The views of a scene show one set of named points, each view turned or mirrored, and shifted as a whole, with a little noise and some points left out.
In the rows, zero is written as 128.

Scene 1
View 1
<80>: [125 160 120 133 126 140 201  97  75 102 131 117 116 108 135 172 142 121
 118 149 231 125 143]
<155>: [165 171 159 111 116  85 132 168 185 178 106 149 189 105 130  73 147  96
 153 121 147 125 165]
<158>: [153 141 137 136  95 125 137 136 125 133 142 127 152 108 146  79 159 120
 117 154 173 127 148]
<69>: [113 199 100 133 114  89 170 137 116 138 122 145 171  85 143 168 136 119
 136 111 193  86 173]
<107>: [140 144 135 116 140  88 185 133 160 194 128 196 189 165 146  88 136 128
 203 148 129 108 176]
<28>: [136 126 146 122 122 145 173  87 133 156 156 162 133 152 142  91 151 126
 142 168 135 160 137]
<168>: [146 149 148 123 128 134 157 131 132 144 128 132 153  94 158  96 158  93
 129 140 169 123 142]
<227>: [159 174 131 157  66  69 163 171 176 153 151 135 160 152 148  89  92  99
 137 109 142 144 200]
<241>: [156 142 143 124 119 113 169 133 116 141 133 134 154 131 137  86 154 130
 141 159 201 124 153]
<282>: [157 124 141 117 112 138 158 130 166 146  98 149 149 117 113 116 162 109
 163 171 127 143 147]
<7>: [161 115 119 136 115 149 144 162  99 106 108 117 164  87 153  88 189 123
 145 185 200  77 149]
<132>: [135 163 130 152  93 131 145 127 107 121 178 110 137  97 183  86 140  99
  81 125 180 129 149]
<75>: [122 118 120 164  85 151 177  92 138 144 197 155 122 169 185  91 119 108
 127 156  90 162 161]
<304>: [138 117 156 112 157 149 155 101 114 175 171 169 167 130 187  30 183 123
 142 169 151 113 125]
<303>: [178 156 133 164  65  83 175 189 162 125 130 109 148 149 139  99  95  94
 144 127 175 139 200]
<81>: [127 117 108 156 105 140 152 122  94 138 191 152 165 133 202  51 163 136
 132 169 152  87 158]
<301>: [131 167 121 129 102  93 149 135 140 163 144 162 180 121 147  95 147 133
 143 136 150 107 166]
<151>: [144 154 118 143  77 107 176 120 123 122 134 134 130 149 111 140 124 137
 130 155 178 154 167]
<254>: [122 186 142 115 126  92 187  91 136 172 152 163 145 144 135 131 119 121
 133 116 162 157 155]
<194>: [160  93 146 149  94 173 164 120 139 123 154 128 114 145 162  75 145  97
 132 183 121 164 143]
<52>: [126 159 125 143 117 117 193 104  97 136 169 140 137 141 165 115 124 122
 124 138 190 128 160]
<108>: [130 200 120 133 108  67 191 142 149 158 127 152 165 127 132 153 101 107
 149  98 172 121 190]
View 2
<81>: [163  92 120 146 125 150 150 147 105 205 169 137 147 103 129 112 128 192
 123  85 121 114 118]
<254>: [124 132 169 105 154 131 200  87 142 133 120  76 160 154 171  84 156 159
 130 127 148 109 153]
<155>: [207 139 183  88 135 122 224 132 102 154 130  48  96 113 156 123 168 148
 181 153 123 100 124]
<107>: [198 143 181 120 125 126 190 137 124 174 140  25 156 185 131 139 151 172
 134 109 125  94 132]
<151>: [119 137 186  99 190 112 208 115 116 141 139 121 125 136 133  82 159 172
 126  80 174 139 139]
<52>: [124 107 148 109 164 134 190 100 136 178 144 124 149 132 168  85 127 167
 115  90 147 129 148]
<282>: [150 134 198 114 151 118 193 161 111 161 104  67  97 128 139 112 159 165
 167  91 161 105 113]
<227>: [215 115 181  92 176  86 235  99  96 138 158 114 144 134 172 124 181 191
 140 142 151 134 120]
<168>: [145 113 162 105 145 136 195 136 122 187 116  93  95  96 172  96 133 150
 163 106 140 109 126]
<7>: [149 122 159  98 144 138 188 175 104 222 143 114  60  74 116 106 108 147
 150  52 130 135 123]
<108>: [164 140 190  61 136  87 245  94 139 127 131  69 148 137 179  99 158 155
 126 124 133 147 157]
<132>: [137  87 130 108 155 136 194 106 114 172 142 163 116  67 183  82 137 171
 143 116 142 129 125]
<303>: [208 121 192  77 204  84 248 110  95 157 159 126 112 132 167 122 163 179
 138 109 163 151 122]
<28>: [124 115 162 152 169 155 158 129 120 169 117  92 138 154 146  96 152 177
 150 101 167  83 120]
<241>: [147 132 159 100 172 149 197 122 112 190 147  96 101 124 134  96 126 145
 143  93 142 116 141]
<80>: [ 66 123 164  82 173 128 202 112 152 180 118 126 109 114 167  58 106 140
 113  46 161 153 163]
<304>: [156 102 121 161 130 189 137 139 116 216 140  80 127 124 141 111 122 161
 157 116 121  63 122]
<158>: [148 118 154 111 160 140 191 133 102 174 142 121  96  89 139  94 146 160
 160 107 145 115 123]
View 3
<69>: [170 140 144 168 136 132 152 179 166 148 137 169 142  89  91 108  97 190
  87  91 143 153 122]
<168>: [191 123 130 146 113 124 100 126 186 149 135 121 160 137  91 135 111 144
 106  75  88 157 111]
<75>: [102 125 120 123  59 143  75 105 152 143 159 147 164 139 136 134 134  58
 126 134 101 133 151]
<7>: [185 119 129 171 147 153  79 139 187 191  81  86 144 134 101 127 118 182
 109  83 102 117  61]
<158>: [183 126 127 132 117 141  59 122 185 158 130 123 144 132  94 127 124 145
 116  97 110 160 112]
<108>: [189 169 147 144 137 127 150 187 169 105 183 195 149 116 100 125 103 151
 104  83 154 165 128]
<107>: [187 194 122 170 143 142 121 152 195 139 136 164 160 159 130 169 120  59
  75  71 149 126 143]
<254>: [172 156 144 139 125 115 129 140 164 117 174 173 141 108  98 114 118  99
 100  85 112 177 169]
<52>: [143 135 120 143 132 142 116 129 166 123 135 145 150  85 109  97 122 125
 131 108  96 148 145]
<241>: [189 149 128 143 157 144  81 128 185 143 123 124 137 120  97 118 131 126
 123  80 101 150 117]
<194>: [147 114 134 122  83 135  53  99 156 158 149 108 151 165 123 140 141  77
 144 103  68 132 104]
<227>: [174 169 123 103 104 153  82 170 177  94 189 188 167 151 115 146 115 129
 139 112 167 155 105]
<81>: [130 132  88 149 101 174  61 105 198 170  80 120 174 112 122 129 122 116
 103 127 120 122 141]
<80>: [152 108 155 162 160 123 139 138 135 145 130 121 115  66  94  69 127 169
 137  89  61 148 121]
<301>: [179 159 125 150 120 146  92 147 188 153 135 159 154 130 103 139 114 127
  82  96 150 154 135]
<28>: [158 137 137 142 111 124  83 104 164 155 146 128 139 136 115 130 138  60
 106  90  82 153 153]
<304>: [176 138  93 157 112 138  72  76 222 165  88 104 179 134 105 149 123  75
  81  81  78 149 161]
<282>: [192 140 164 153 116 117  89 139 159 178 156 127 127 175 107 151 132  95
  95  67 100 142  98]
View 4
<303>: [145 151 159 170  52 138 143 115 113 135 172 164 139 147 121 154 154 140
  89 150 136 107 185]
<107>: [129 113 143  67 100 126 140 149 103 148 218 133 160 113 144 119 158 112
  18 137  57  95 133]
<194>: [151 177 162 132  53 146 139 170 180 143 189  82 133  86  60 107 166  97
 104 117 115 121 118]
<52>: [132  93 141 148  58  84 150 201 127 148 196 120 133  95 104 107 124 116
 101 157 120 135 148]
<241>: [131 128 121 141  94  98 141 172 123 153 174 114 120  94 113 139 154 113
  71 156 123 150 125]
<155>: [ 95 137 120 128 105 174 124 132  93 163 181 116 136 138 172 159 181 112
  61 144 107  95 118]
<301>: [127  91 122 108  93 140 139 150 114 159 206 112 135 120 141 128 149 112
  80 164 112 119 140]
<168>: [111 117 119 152  93 123 136 179 135 155 175  91 136 106 130 130 172 106
  97 127 127 124 109]
<28>: [135 147 158 101  67 127 142 191 149 159 203  93 132  73 104  98 136  97
  87 143  86 130 105]
<304>: [106 114 110  98  96 126 129 208 130 159 211  52 119  76  66 112 173  68
  44 140  89 119 102]
<75>: [152 130 181 107  25 156 147 182 164 147 229  90 144  96  61  74 130  95
 115 142  90 100 151]
<132>: [114  93 119 183  51 134 138 194 137 156 185  83 114 114  91 123 150 101
 136 162 154 128 148]
<254>: [109 111 161 126  58 114 150 199 101 165 202 132 141  95 169 106 110 119
 101 162  84 115 122]
<80>: [148  83 137 177  77  30 163 211 157 145 164 128 149  78 146 103 124 143
 136 134 149 174 124]
<7>: [156 102  84 143 130  91 136 149 166 140 161  82 129 104  97 143 195 113
  79 123 165 164 126]
<69>: [127  42 113 148 101  94 152 164 117 153 188 133 158 129 189 121 139 140
 115 151 140 133 147]
<151>: [163 137 161 135  61 105 154 155 144 149 183 144 133  93 142 118 118 133
 120 164 129 154 141]
<108>: [113  87 148 147  74 118 149 156  86 154 190 163 159 138 204 130 125 142
 101 157 107 103 154]
<81>: [147  73 105 106  83 123 136 178 151 145 221  70 123 104  42 105 159  87
  72 160 126 129 161]

Which points are out of place in each view (at most two, in the order of its rows)? Write - if all are in place.
view 1 => <108>
view 2 => <282>
view 3 => <7>
view 4 => <80>
